A landscape with many peaks, sampled at points; each row gives a point and its height.
A climber steps from a point to the highest of its 2 nearest points, and stops where none of them is higher. Distance is the straight distance between rows; heights are no part of it.
sus height 277: 120  111  157  121  179  135  127  87  126  112  136  106  177  127  150  46  115  139  125  78  101  142  94  106  124  131  113  116  162  91  160  155  87  139  103  112  151  107  160  145  107  113  138  139  88  107  116  128  145  185  38  79  156  110  153  114  154  101  125
rumup height 82: 99  114  61  143  76  136  111  134  126  164  95  193  112  122  133  99  162  76  57  141  152  176  132  141  125  115  147  88  132  134  107  104  149  119  94  112  122  94  176  134  157  167  124  89  125  158  124  119  130  113  148  122  115  109  122  122  87  145  141
Taz height 208: 116  148  157  111  147  93  120  69  153  140  89  113  139  150  196  118  100  38  178  55  120  127  132  166  118  117  127  188  118  134  145  107  105  57  107  94  132  74  120  147  108  108  119  46  113  56  125  112  183  149  138  113  105  110  205  106  89  163  147
Lam height 420: 139  131  125  115  90  140  138  128  178  112  94  143  78  141  120  160  153  131  112  127  109  88  138  178  192  164  103  133  124  181  59  164  96  97  109  124  103  125  115  129  166  128  109  151  123  131  131  130  182  106  132  129  155  131  151  113  113  157  97
mato height 485: 151  143  123  109  101  107  172  137  78  147  88  104  56  154  199  236  171  87  108  160  81  153  147  157  109  119  125  78  87  103  112  110  98  177  135  102  115  133  88  123  195  187  190  136  161  162  87  153  53  110  189  177  154  171  88  139  133  174  114
mor height 419: 150  106  87  162  97  164  111  108  96  132  150  185  161  69  95  94  49  135  154  122  196  160  130  60  78  102  182  114  134  73  202  171  168  113  122  122  151  123  167  110  73  80  96  114  68  172  98  67  130  134  86  104  101  85  168  176  133  78  126
noz height 637: 176  145  152  119  180  117  151  123  173  150  153  100  76  193  150  145  171  104  101  64  92  111  52  164  131  60  123  171  129  164  136  82  108  90  107  126  116  103  176  82  109  123  113  57  111  102  138  139  135  114  172  60  145  86  200  133  107  111  124
gorem height 740: 108  126  165  144  125  139  126  95  96  111  118  78  141  147  127  202  100  179  175  141  171  74  214  67  170  87  126  121  145  166  88  148  151  146  155  105  124  176  113  123  121  128  148  143  114  35  139  126  148  153  131  147  91  122  186  124  152  144  110
Feror height 321: 87  112  138  91  140  101  128  118  146  109  125  60  156  152  172  92  146  117  123  139  109  143  108  150  112  199  90  93  154  102  119  105  132  105  156  95  121  113  100  155  128  119  117  141  145  132  160  156  103  138  149  169  122  167  82  110  115  132  120
mabam height 459: 122  135  141  135  80  135  89  109  138  118  120  150  172  96  107  143  121  132  184  139  147  78  175  121  191  56  115  166  148  128  144  103  163  60  138  166  138  98  158  146  82  116  75  157  112  103  136  119  137  116  192  105  58  105  209  168  140  124  132
semid height 613: 162  106  134  129  177  107  134  132  162  136  135  151  144  166  127  90  179  132  142  117  109  103  109  181  81  123  98  182  109  130  135  119  128  130  128  144  125  133  137  127  135  124  56  142  120  174  134  153  116  93  95  107  132  88  106  141  138  97  144
zuv height 296: 109  109  179  116  152  124  111  92  122  118  142  123  168  70  134  69  68  102  171  92  109  134  104  104  145  139  137  145  173  61  184  160  74  135  127  127  192  77  93  171  88  84  130  156  84  106  95  116  158  168  78  105  141  125  172  106  165  111  158
vosu height 89: 115  123  133  113  126  120  120  116  138  134  122  123  145  129  115  108  171  151  91  134  85  106  90  146  184  57  144  145  168  145  108  102  131  113  126  139  129  84  148  146  151  167  143  124  97  96  141  127  131  120  97  102  101  140  123  115  167  145  151
Rogir height 226: 138  137  115  120  88  163  182  147  161  113  143  81  86  144  89  168  143  131  64  117  118  107  90  123  186  121  154  123  102  130  62  97  159  97  124  148  99  130  137  102  162  89  160  101  132  172  172  98  147  80  162  121  162  152  104  92  86  162  126
pulol height 498: 155  141  119  175  101  161  139  166  135  114  172  132  147  143  71  100  119  160  126  108  191  128  126  93  182  113  111  141  119  167  80  106  178  87  141  193  85  201  181  105  58  72  124  152  119  119  158  128  151  93  174  83  109  100  180  127  81  119  129
rolit height 345: 113  140  138  138  114  109  138  170  182  81  156  125  119  122  143  91  138  178  106  143  128  148  100  97  121  229  102  97  187  119  103  157  104  112  165  109  100  127  118  160  110  109  119  158  138  145  151  150  137  139  121  171  155  183  72  124  102  132  94
Vome height 169: 121  96  132  96  127  136  105  86  64  164  91  94  171  129  115  146  61  111  190  111  163  113  162  106  100  96  161  142  101  106  205  105  200  118  127  139  184  171  109  120  146  85  136  98  120  93  158  102  153  166  106  164  98  122  187  125  121  145  161
nuv height 281: 136  95  119  146  108  147  149  144  128  106  163  108  178  164  102  55  121  170  106  117  189  159  127  93  137  171  105  83  160  131  83  159  171  140  150  133  106  190  172  123  88  73  115  187  107  144  169  152  123  118  95  131  128  146  93  111  110  117  120
sudi height 298: 143  104  156  128  149  164  134  137  146  115  143  125  144  102  102  74  68  147  123  94  176  143  100  76  154  180  119  107  149  132  133  155  123  127  128  124  142  182  130  143  95  46  146  181  112  127  130  108  144  160  71  135  127  128  118  97  102  109  113
Sima height 334: 86  148  134  107  127  135  149  173  170  127  139  111  77  122  129  150  183  132  44  131  76  78  98  171  185  163  119  100  117  111  113  140  127  168  109  138  112  135  150  152  220  148  131  156  147  160  105  121  103  143  143  173  177  174  80  125  148  159  108
nilod height 97: 96  128  78  186  107  108  63  115  127  141  110  168  217  145  66  23  140  133  116  148  152  151  159  160  126  108  110  140  126  135  140  111  199  76  111  184  113  116  205  125  110  120  67  138  114  132  148  143  121  121  146  73  79  92  147  150  126  101  160
fudor height 90: 108  97  61  158  60  134  101  130  107  160  100  191  159  113  109  65  152  80  109  135  163  187  153  130  125  104  121  112  125  106  128  109  193  101  101  153  138  130  201  117  114  131  88  137  118  170  118  124  101  90  168  92  86  82  146  148  103  115  165
zolok height 810: 108  89  136  138  76  125  134  134  63  160  121  131  135  113  143  187  165  144  146  178  153  136  168  69  160  47  140  97  160  130  118  128  162  171  180  136  134  138  111  128  115  192  144  169  138  89  94  143  75  104  181  161  71  133  144  180  174  133  148
fano height 454: 161  137  102  173  132  118  83  113  164  129  140  239  111  41  173  104  89  133  134  144  151  186  159  130  71  127  134  138  147  161  159  194  80  120  109  113  127  94  116  131  77  168  116  100  118  152  82  120  193  150  73  101  117  56  123  153  153  102  86
rafep height 465: 124  136  127  141  53  108  155  153  98  134  98  155  66  128  160  227  175  117  131  185  111  151  188  117  126  123  149  102  138  128  74  124  108  152  165  96  120  114  76  139  155  188  163  146  174  127  95  154  94  88  175  179  131  155  96  140  119  177  134
vot height 675: 130  116  116  156  122  120  126  163  115  122  160  173  105  118  129  135  144  144  146  162  141  156  160  111  88  125  125  112  146  135  141  189  108  173  149  113  125  118  92  112  104  172  95  126  123  143  97  153  130  130  115  143  148  93  107  146  162  105  117
kas height 121: 140  157  121  146  166  123  113  151  96  130  102  165  124  95  163  174  153  191  133  157  127  92  174  127  112  56  125  131  112  168  143  112  96  206  110  140  112  178  139  125  159  209  166  124  151  84  106  110  113  162  106  156  88  123  129  178  182  127  119
fekon height 390: 105  169  149  121  165  93  97  154  167  137  143  140  81  122  104  146  177  137  95  138  62  98  111  201  166  108  90  156  130  198  111  128  63  119  133  152  95  101  118  143  152  190  96  106  135  98  89  168  136  136  156  121  142  136  125  135  149  137  152
Bazin height 627: 148  174  112  152  145  142  130  140  103  108  146  141  121  132  93  191  89  189  183  152  156  97  190  65  86  122  158  164  105  139  150  136  102  155  123  112  122  131  111  102  123  126  148  103  143  91  140  109  123  168  111  126  150  116  136  139  132  113  102
kora height 70: 92  101  96  102  113  156  128  140  119  151  104  149  113  101  111  108  133  102  69  149  132  125  106  142  148  133  157  98  118  116  143  103  157  148  98  128  151  118  128  140  194  129  149  114  113  163  141  82  123  119  109  159  122  150  96  90  128  141  146
bemak height 776: 98  98  154  116  60  139  119  118  68  124  110  93  135  123  104  185  114  136  162  154  170  84  185  98  193  89  136  111  144  151  80  150  190  133  160  131  159  172  106  118  140  133  128  183  119  89  126  135  122  85  177  174  66  127  180  137  160  143  118
far height 418: 77  123  132  138  138  119  101  169  127  118  117  121  107  110  90  157  117  139  110  176  146  132  156  116  154  194  105  97  117  164  89  150  128  153  139  130  104  195  80  148  175  137  142  169  171  138  134  142  101  145  138  173  138  148  61  108  127  148  135
Seruv height 269: 125  126  143  106  118  134  200  178  163  127  141  66  82  146  145  182  163  121  73  133  119  102  73  128  130  198  127  104  88  101  93  109  162  190  155  115  94  190  133  125  185  81  121  159  143  197  135  123  92  76  174  202  169  186  70  129  95  144  91
Pim height 760: 121  130  130  95  74  110  112  126  69  117  92  131  135  86  186  180  152  114  177  150  79  149  150  145  98  132  143  124  142  52  144  103  92  105  142  120  158  82  89  159  124  178  192  152  170  138  127  119  76  126  168  153  107  164  136  140  151  135  136
falu height 472: 131  123  108  161  133  105  90  111  157  106  129  189  143  78  133  50  103  96  143  114  123  202  142  155  78  184  112  132  146  101  132  188  73  85  107  116  128  94  115  150  102  120  102  116  115  182  119  138  167  137  67  88  149  81  105  100  127  101  120
mes height 797: 132  133  155  88  196  134  144  118  150  136  139  88  74  148  86  179  114  73  108  114  84  106  98  171  147  142  127  130  84  150  135  140  82  167  116  102  136  115  56  122  166  128  115  100  113  133  94  128  146  124  119  129  182  137  109  101  146  144  139
lazuv height 104: 90  133  100  160  145  123  65  139  130  130  122  160  179  111  56  75  120  170  127  159  151  130  174  114  142  121  119  127  144  144  159  109  158  87  128  157  110  123  158  142  124  132  108  147  144  110  151  137  111  169  123  110  96  123  116  143  131  123  165
nurem height 155: 93  142  96  137  145  160  106  130  68  164  133  117  120  134  70  175  78  108  136  138  175  117  164  85  114  81  166  122  86  139  167  93  183  136  118  126  143  156  139  109  147  125  155  67  132  98  144  93  116  171  142  152  109  137  138  127  110  109  167
fila height 136: 126  184  98  141  80  139  152  134  115  116  114  150  93  140  114  224  157  131  102  150  124  103  193  115  159  74  154  121  93  142  84  100  151  91  101  134  95  104  163  110  170  163  181  97  174  122  146  108  99  128  176  123  132  150  114  127  97  149  143
vava height 79: 91  101  128  107  67  122  129  122  123  136  100  93  150  129  165  103  168  114  109  162  123  119  112  137  189  99  139  120  194  125  91  102  166  106  156  118  140  69  125  143  134  164  156  141  127  98  150  133  126  109  183  161  74  166  109  97  144  172  148
Pok height 674: 161  156  161  126  176  122  133  108  132  123  132  125  95  134  139  181  102  137  172  136  101  105  136  117  114  126  148  163  121  150  150  144  61  161  136  106  134  114  54  117  119  160  149  95  121  105  104  125  158  143  81  121  151  116  129  115  160  129  129
vidop height 549: 128  167  149  119  240  114  109  154  106  129  172  151  79  90  135  127  92  80  126  144  99  176  99  164  42  143  136  120  91  130  215  167  37  195  103  122  133  98  75  112  108  183  130  46  147  132  72  144  145  173  98  113  173  117  101  139  173  114  119
nuliz height 236: 135  98  157  104  134  93  110  82  183  146  90  101  132  165  214  80  161  73  144  97  119  108  83  203  117  125  93  160  161  160  133  112  116  88  138  89  139  85  129  137  133  121  96  69  87  91  137  134  208  118  139  156  81  116  158  101  118  162  120
fer height 440: 95  152  139  135  112  125  93  109  146  173  145  147  127  99  105  164  121  94  134  110  146  84  152  134  192  32  131  172  136  187  151  107  144  77  113  156  126  72  167  131  94  147  99  76  118  48  109  119  171  154  176  103  72  96  213  154  124  114  159
Fosam height 69: 48  86  114  111  79  135  106  88  85  133  89  102  191  92  179  29  115  112  97  149  154  143  120  140  177  142  106  80  206  95  134  129  156  103  135  105  159  81  156  144  121  123  174  161  99  101  150  113  139  150  143  169  64  170  139  103  141  157  136
tibu height 719: 178  136  122  143  158  133  131  72  127  101  103  84  210  190  160  80  87  180  137  92  129  107  126  94  92  121  158  135  141  77  185  80  151  135  100  127  129  129  174  132  112  85  184  109  108  86  182  125  166  171  56  94  137  129  159  130  108  132  136
vunaf height 648: 79  101  125  118  61  128  159  207  134  128  172  152  124  82  136  61  134  94  113  116  145  152  74  114  106  199  108  87  131  94  130  132  149  180  152  162  160  147  161  158  106  52  67  197  136  185  113  145  85  106  193  183  135  177  102  140  87  119  135
Kenu height 361: 113  158  142  135  169  115  121  175  170  146  134  172  82  122  164  156  201  138  54  145  76  119  89  177  134  127  105  130  124  148  139  122  68  161  116  126  105  127  141  134  177  196  140  129  156  157  84  150  104  124  137  140  156  143  89  156  147  143  121
vuk height 129: 168  188  129  144  132  149  135  125  88  117  98  169  87  111  134  241  140  159  125  137  106  91  189  144  164  45  139  143  74  156  99  128  101  156  97  132  117  161  129  118  177  199  212  130  163  108  110  101  82  140  132  116  115  135  126  142  161  141  125
supi height 846: 140  119  148  138  104  169  153  142  89  150  120  125  127  101  183  176  155  172  128  136  140  134  117  61  168  79  153  106  175  117  142  111  129  165  160  120  128  152  121  115  98  160  222  158  132  90  123  100  67  128  147  140  88  131  147  150  159  112  138
mogam height 474: 97  151  115  159  77  131  114  134  140  99  151  132  155  132  106  124  122  154  155  123  178  115  182  103  180  111  93  113  148  147  87  130  159  59  147  156  102  129  190  128  57  109  111  155  141  78  159  148  136  143  197  101  106  121  195  148  95  124  99
lepa height 728: 159  153  123  102  132  126  112  112  75  129  82  129  155  117  181  181  148  115  173  108  88  114  138  149  94  64  150  152  99  90  167  63  128  99  100  136  144  113  145  135  130  170  193  98  163  117  156  97  62  127  148  111  86  145  150  145  135  116  157
popuf height 636: 136  105  170  131  168  138  113  156  119  128  141  206  83  56  149  125  121  113  127  135  135  161  138  148  133  106  123  96  125  160  165  215  60  198  122  136  144  152  78  119  112  192  116  159  126  125  44  137  152  136  98  136  116  101  145  158  206  116  100
guge height 580: 215  118  116  129  141  127  158  115  135  116  126  161  171  159  150  119  151  184  164  114  102  122  99  127  49  126  156  188  102  86  147  119  139  148  118  117  145  114  142  102  135  126  113  144  119  169  154  126  101  92  60  104  150  104  106  147  152  89  102
zuku height 260: 73  126  128  124  133  102  87  82  115  106  120  87  180  122  137  22  88  104  125  112  121  179  131  124  130  174  96  81  179  87  122  152  111  93  120  104  142  80  136  161  96  110  124  116  102  115  147  154  151  181  90  103  134  126  138  85  135  113  135
fanik height 647: 161  161  136  103  197  142  163  105  181  149  158  88  55  168  109  171  116  72  79  81  102  122  62  156  141  137  134  156  91  149  137  101  84  124  103  108  116  98  113  70  129  100  124  69  111  144  111  112  139  108  164  75  187  109  144  100  96  122  114
Rut height 396: 64  121  138  135  101  115  90  171  121  115  117  170  103  67  146  129  121  122  152  178  144  157  178  116  113  185  102  65  160  115  144  153  104  140  145  122  141  135  82  166  137  153  127  183  179  126  106  147  108  157  168  194  118  160  108  139  139  140  122
mazif height 379: 103  96  162  79  145  155  152  156  134  124  112  87  78  128  116  147  103  94  106  118  134  118  114  147  148  220  96  75  90  145  97  179  115  180  110  106  127  192  85  144  176  87  125  173  134  144  125  118  130  124  132  184  158  156  109  89  130  133  95
bubup height 806: 105  121  156  90  107  125  143  149  104  103  138  110  100  102  150  152  122  105  168  131  73  147  104  141  120  172  142  119  144  71  127  148  79  139  142  115  162  84  56  151  121  142  139  164  139  131  107  120  102  117  145  149  145  161  130  113  158  116  128
Zolem height 410: 135  113  102  146  54  140  117  115  90  110  157  131  176  105  117  105  84  108  179  109  181  184  134  63  72  97  169  113  153  63  184  129  185  90  167  127  166  98  168  117  51  77  94  101  81  128  142  100  111  110  170  124  100  136  177  171  109  86  139
zopo height 367: 86  117  143  125  92  119  133  189  187  99  130  133  89  109  138  90  157  126  111  135  108  108  98  157  168  231  75  96  146  129  90  161  91  120  143  146  107  132  124  169  149  103  87  200  162  163  115  148  127  122  170  162  167  158  106  130  99  136  102
rez height 242: 97  130  98  148  165  133  76  95  140  135  120  79  182  184  101  13  114  131  76  103  143  184  118  145  115  183  93  84  160  124  111  120  138  85  93  109  101  150  193  141  117  104  129  121  120  138  147  156  167  197  93  94  127  108  114  89  102  111  108
par height 393: 101  129  126  128  122  133  117  158  172  115  132  131  107  146  132  87  159  132  98  115  135  114  119  171  164  175  57  109  133  178  97  169  110  112  108  151  103  163  174  142  138  114  76  173  126  138  121  162  135  136  151  108  162  104  146  123  118  113  98
Difov height 263: 143  108  142  110  91  155  177  152  136  99  141  81  117  165  95  129  132  151  127  98  164  112  125  99  161  179  109  93  108  147  42  168  159  139  126  137  113  193  148  106  142  54  109  152  115  137  163  126  167  88  110  145  154  152  125  103  93  155  70
sen height 742: 166  152  125  117  177  161  144  143  82  170  133  140  104  124  165  176  139  101  133  97  111  160  101  103  102  75  166  140  106  105  183  79  122  146  101  125  145  132  136  85  101  170  190  81  160  134  119  86  44  127  165  93  118  118  155  161  128  86  144
defi height 699: 117  148  154  137  131  128  145  116  135  109  135  61  119  186  137  172  127  162  145  137  149  97  175  91  141  127  133  116  132  166  94  108  158  109  140  99  100  142  120  118  135  114  152  86  140  61  172  140  158  162  149  146  117  153  132  102  105  149  120
zuf height 417: 101  174  125  144  131  116  83  141  160  154  149  167  82  101  68  172  134  142  118  143  132  93  178  159  179  79  93  169  131  220  124  154  75  102  119  164  93  101  140  137  124  162  83  108  133  62  90  150  169  166  155  117  125  110  177  139  129  114  149
tago height 186: 139  131  142  136  168  111  103  84  122  160  106  133  163  131  144  119  88  75  198  83  141  116  157  132  99  92  132  201  116  126  196  104  135  107  122  125  164  129  99  149  110  119  100  73  112  77  114  101  150  155  119  129  89  97  181  143  139  142  168
mozu height 688: 131  152  134  111  162  125  134  127  144  115  126  94  133  183  177  143  162  114  140  83  98  102  108  137  105  70  131  157  107  106  156  60  149  90  114  116  136  92  178  108  137  134  146  65  134  87  170  121  106  146  176  98  119  132  171  144  122  122  122
ziti height 552: 204  137  128  119  170  119  170  110  120  124  128  123  125  153  166  169  158  143  130  133  78  138  79  136  71  138  162  169  97  101  123  121  97  157  128  105  114  124  97  101  141  173  178  112  135  195  126  135  86  93  73  90  175  112  73  133  151  114  112
Fus height 533: 166  119  122  156  115  174  153  159  171  159  140  151  85  139  130  133  155  139  88  107  164  143  94  121  166  134  113  150  119  189  94  105  140  106  129  152  103  192  160  97  99  115  145  134  137  151  145  121  120  88  173  103  123  75  157  123  68  116  118
Dasom height 441: 184  127  102  172  152  162  131  134  159  147  151  225  125  77  167  93  84  154  129  125  176  157  116  88  72  157  163  154  135  160  186  174  119  170  113  103  147  135  122  99  101  116  145  115  110  167  98  102  160  156  50  106  118  62  132  153  146  84  84
Guv height 144: 101  151  112  134  96  161  124  128  87  126  133  139  134  94  72  184  105  120  138  130  147  120  171  92  172  55  176  135  111  122  128  85  162  76  131  165  129  99  135  123  107  133  161  108  155  95  154  95  92  133  197  107  103  143  160  131  98  121  175
niluk height 225: 102  149  81  150  163  122  90  108  144  152  158  101  127  169  95  79  108  129  72  133  140  192  121  126  106  150  142  108  157  140  109  143  108  108  105  92  84  114  159  136  106  153  122  60  108  129  117  133  182  180  97  88  146  93  110  92  112  110  129
Fegeb height 428: 174  95  121  162  142  158  93  110  141  138  126  209  178  33  128  53  65  168  144  122  180  148  121  87  88  125  147  141  150  96  222  173  134  140  108  136  148  134  149  137  94  88  130  175  95  173  99  78  136  149  36  99  90  83  135  172  152  66  124
zalu height 319: 112  108  172  98  155  140  110  105  104  125  137  107  135  93  68  115  38  120  172  115  134  116  140  86  150  173  130  127  129  94  157  146  92  135  127  134  174  154  72  171  122  64  149  185  128  125  104  122  143  171  53  129  162  131  136  85  126  130  152
Mur height 620: 180  150  160  144  187  135  192  163  183  126  214  93  148  199  61  121  146  206  89  102  127  76  70  102  134  139  139  189  100  117  115  112  147  156  122  145  92  157  186  106  133  70  112  143  122  140  159  145  127  123  95  90  199  120  97  120  113  113  107
Zunuv height 112: 110  109  122  130  157  115  59  110  111  145  92  172  163  73  124  93  113  161  146  153  153  109  192  139  135  88  104  133  137  153  152  138  129  140  113  158  125  163  115  153  141  171  110  177  144  104  113  130  137  159  67  125  59  102  130  156  185  131  144
kebem height 288: 84  111  153  106  144  88  118  128  167  116  143  65  106  183  169  93  154  72  138  121  113  132  119  179  100  189  70  85  149  164  115  160  104  118  171  90  101  94  81  127  104  120  51  115  120  118  119  172  162  133  184  159  138  131  124  110  124  121  117
Laso height 716: 89  139  139  93  91  101  126  71  90  108  93  57  167  159  121  158  95  110  165  146  120  108  185  136  160  129  132  128  128  127  90  96  170  60  150  115  130  98  96  128  124  115  174  115  176  74  173  140  139  137  169  139  88  173  122  78  104  175  138
Kel height 698: 88  99  118  101  76  101  172  184  136  134  170  84  106  133  97  104  131  87  123  148  112  136  74  142  101  196  124  99  109  112  80  115  177  171  171  164  143  146  106  142  132  71  42  163  136  185  124  164  99  69  203  194  164  181  77  123  84  123  160
zoge height 605: 197  119  127  96  206  127  132  68  122  141  77  129  128  138  180  129  105  80  148  82  108  135  115  191  81  115  113  174  82  146  129  99  79  132  85  111  129  153  89  125  140  148  149  92  121  145  112  107  148  114  59  84  133  80  125  109  128  152  127
bar height 227: 178  132  100  142  96  162  200  160  127  149  139  124  74  138  96  200  139  123  77  154  116  151  93  97  154  136  181  132  84  118  79  106  168  159  130  130  111  158  118  87  170  117  178  122  142  197  134  105  72  68  157  145  172  139  60  117  93  151  135
sope height 261: 94  118  143  131  114  117  116  134  176  121  154  101  130  180  159  97  157  111  147  105  129  91  110  147  121  131  97  124  166  161  150  142  143  117  153  102  145  98  134  136  106  105  55  90  92  85  136  156  183  135  154  149  115  125  165  131  124  113  126
gopa height 503: 107  146  127  145  201  101  101  145  152  127  178  170  101  89  135  70  105  75  108  123  96  197  86  160  43  174  119  126  123  106  182  170  51  131  92  106  128  71  109  128  119  147  83  71  119  164  95  151  146  149  82  82  183  98  103  109  145  84  118
nevu height 515: 189  145  119  103  162  122  165  124  85  146  114  132  61  132  198  203  153  77  114  145  95  171  105  176  76  125  137  104  81  128  138  126  75  185  118  89  126  133  75  92  150  203  191  79  146  176  82  135  81  88  135  130  158  132  92  137  139  144  105
Dob height 344: 99  90  159  73  148  144  126  112  76  126  103  69  125  128  78  142  74  125  155  110  129  108  148  124  157  168  113  107  83  116  110  157  141  148  113  137  164  199  85  143  180  80  138  184  137  133  132  129  132  139  80  164  143  138  126  82  143  142  122
Vap height 693: 135  103  84  140  78  95  130  159  106  149  105  189  122  139  98  126  180  88  139  158  105  146  117  158  77  123  135  147  96  91  129  105  162  132  138  154  150  101  142  127  165  132  56  132  131  214  141  152  86  43  146  127  153  117  97  147  101  127  166
Mova height 245: 159  140  101  137  99  138  161  112  157  92  123  107  125  167  90  140  133  166  113  137  139  135  134  100  132  157  152  119  118  130  69  139  144  89  125  128  97  123  120  110  133  99  134  110  125  161  177  114  157  102  92  117  168  151  84  106  83  149  99
zuzeg height 670: 170  126  164  132  208  113  147  111  180  112  157  87  177  206  111  110  122  193  129  97  134  69  111  96  96  119  127  190  113  112  175  73  138  161  121  130  128  140  169  126  141  71  114  124  117  97  159  138  151  168  70  117  171  136  117  121  121  128  125
vofo height 58: 67  106  137  130  120  132  73  68  110  156  90  119  202  82  171  40  94  122  126  125  178  108  144  132  184  90  100  100  185  144  178  133  168  80  128  121  144  123  169  147  111  115  130  144  102  68  129  113  164  181  120  151  27  123  174  144  144  156  132
fesun height 725: 144  105  79  149  87  120  143  147  98  138  134  196  164  131  92  106  185  145  111  141  114  139  107  111  93  57  179  133  137  78  160  119  184  149  123  149  151  74  178  116  152  154  88  126  93  171  126  129  84  73  107  94  143  121  113  167  150  101  157
Kibe height 790: 169  135  163  126  163  178  152  117  108  155  139  113  141  103  160  136  114  153  145  91  120  131  77  61  148  77  176  154  144  96  199  87  126  135  128  134  148  130  123  98  78  107  209  110  122  102  131  79  98  143  117  97  103  119  160  132  134  95  153
Bebu height 446: 116  129  125  133  40  115  133  136  147  99  97  142  95  120  96  172  149  153  145  174  124  97  185  135  163  169  138  113  145  128  42  155  124  112  157  114  122  117  78  141  157  148  123  170  149  148  135  120  151  73  142  174  128  164  96  122  114  172  120
Mos height 795: 105  130  103  122  93  91  116  115  86  85  136  97  166  175  91  118  126  126  189  148  153  136  184  135  132  161  81  119  97  133  68  107  179  67  159  155  119  155  127  114  104  86  91  163  170  129  174  173  102  95  181  124  126  147  113  122  90  144  110
Kopi height 749: 110  109  109  110  100  74  139  148  97  99  170  75  130  168  85  134  117  130  185  153  131  146  127  130  64  195  114  111  110  119  85  129  159  121  188  138  135  142  97  122  114  71  45  152  143  154  157  184  105  90  165  178  159  182  85  118  98  117  133
Zon height 111: 141  153  150  114  172  119  127  125  131  100  100  125  114  148  169  168  173  179  117  126  98  68  150  174  147  71  97  133  123  202  100  126  88  169  118  118  110  155  130  142  164  188  150  128  124  58  104  141  162  156  113  143  94  142  143  151  188  154  99
zito height 666: 187  126  106  126  212  126  120  56  125  148  87  111  185  171  195  84  85  120  160  75  121  135  122  141  46  127  129  176  99  106  179  76  113  154  78  127  133  171  150  126  116  117  152  81  121  120  144  107  141  165  42  75  127  75  143  139  115  140  124
keso height 754: 116  109  118  105  71  94  117  72  64  109  105  69  184  142  129  133  75  114  202  139  169  166  189  109  125  145  130  104  154  114  95  135  183  65  189  117  154  137  106  132  72  109  135  144  152  83  176  153  117  117  170  154  79  153  143  121  98  154  129
mabi height 598: 157  161  151  129  197  125  114  144  109  105  155  206  95  68  144  124  141  134  132  123  78  146  106  150  96  79  121  143  96  143  169  186  31  179  108  141  145  91  120  108  115  197  120  100  129  126  51  128  137  144  87  86  160  100  137  175  207  114  97
bira height 702: 117  124  87  140  88  130  123  114  97  125  139  163  152  110  98  123  124  146  126  166  135  163  147  86  112  100  179  113  174  103  129  156  138  126  143  128  135  72  112  129  108  163  127  105  110  129  132  124  119  120  97  102  140  132  110  130  141  114  156
libu height 301: 153  139  133  104  100  132  202  166  173  147  101  92  46  142  130  199  169  85  57  134  70  79  76  195  184  177  129  107  80  91  89  142  126  181  117  123  91  129  119  106  226  137  119  165  146  214  94  111  106  65  176  183  201  175  77  131  131  166  93
deluf height 573: 185  136  136  167  116  150  192  196  192  134  191  139  121  148  100  125  167  182  72  124  123  109  48  112  173  161  134  174  114  139  85  121  155  135  146  174  89  170  168  93  99  95  127  160  134  185  146  144  99  58  138  96  168  110  108  139  83  102  126
bezaf height 99: 152  125  176  123  181  93  99  90  144  121  110  129  160  130  123  104  157  175  126  129  81  79  114  165  141  44  114  184  154  167  127  104  95  157  139  157  144  126  116  162  145  178  119  138  104  71  97  135  174  147  58  123  85  129  126  150  205  165  158
zom height 232: 142  144  88  151  143  137  120  92  139  117  121  132  138  152  69  122  84  170  110  147  152  133  161  96  126  149  149  122  141  152  106  140  115  102  102  113  102  123  120  130  132  118  151  86  120  117  149  121  190  176  49  94  165  116  107  87  105  137  123
Ziban height 244: 170  106  138  103  123  160  185  147  116  150  126  76  108  138  152  182  125  131  90  122  125  154  73  103  99  156  160  119  99  84  134  94  166  166  141  113  141  185  108  105  161  109  200  140  131  185  159  99  78  89  146  174  141  163  74  107  117  121  123
Kazo height 654: 127  109  120  132  94  111  132  160  164  117  140  164  151  120  101  83  156  122  149  135  114  114  98  151  116  166  121  159  125  91  115  133  145  103  149  155  132  98  127  152  121  93  59  162  113  179  144  138  113  65  125  127  149  134  107  131  108  99  161

Where does a climber stop that starts at each point below?
Kenu: tibu
niluk: far
rumup: fesun
vosu: fesun
Fegeb: fesun

Call two points neighbours if one is among the 2 nearest of the other. Go from one point of each pair to the other, from neighbour to neighbour, staying as high as possible. Name the lowest point that can't be avoided.
mes and Mos: noz
bubup and Mos: defi
bubup and supi: lepa
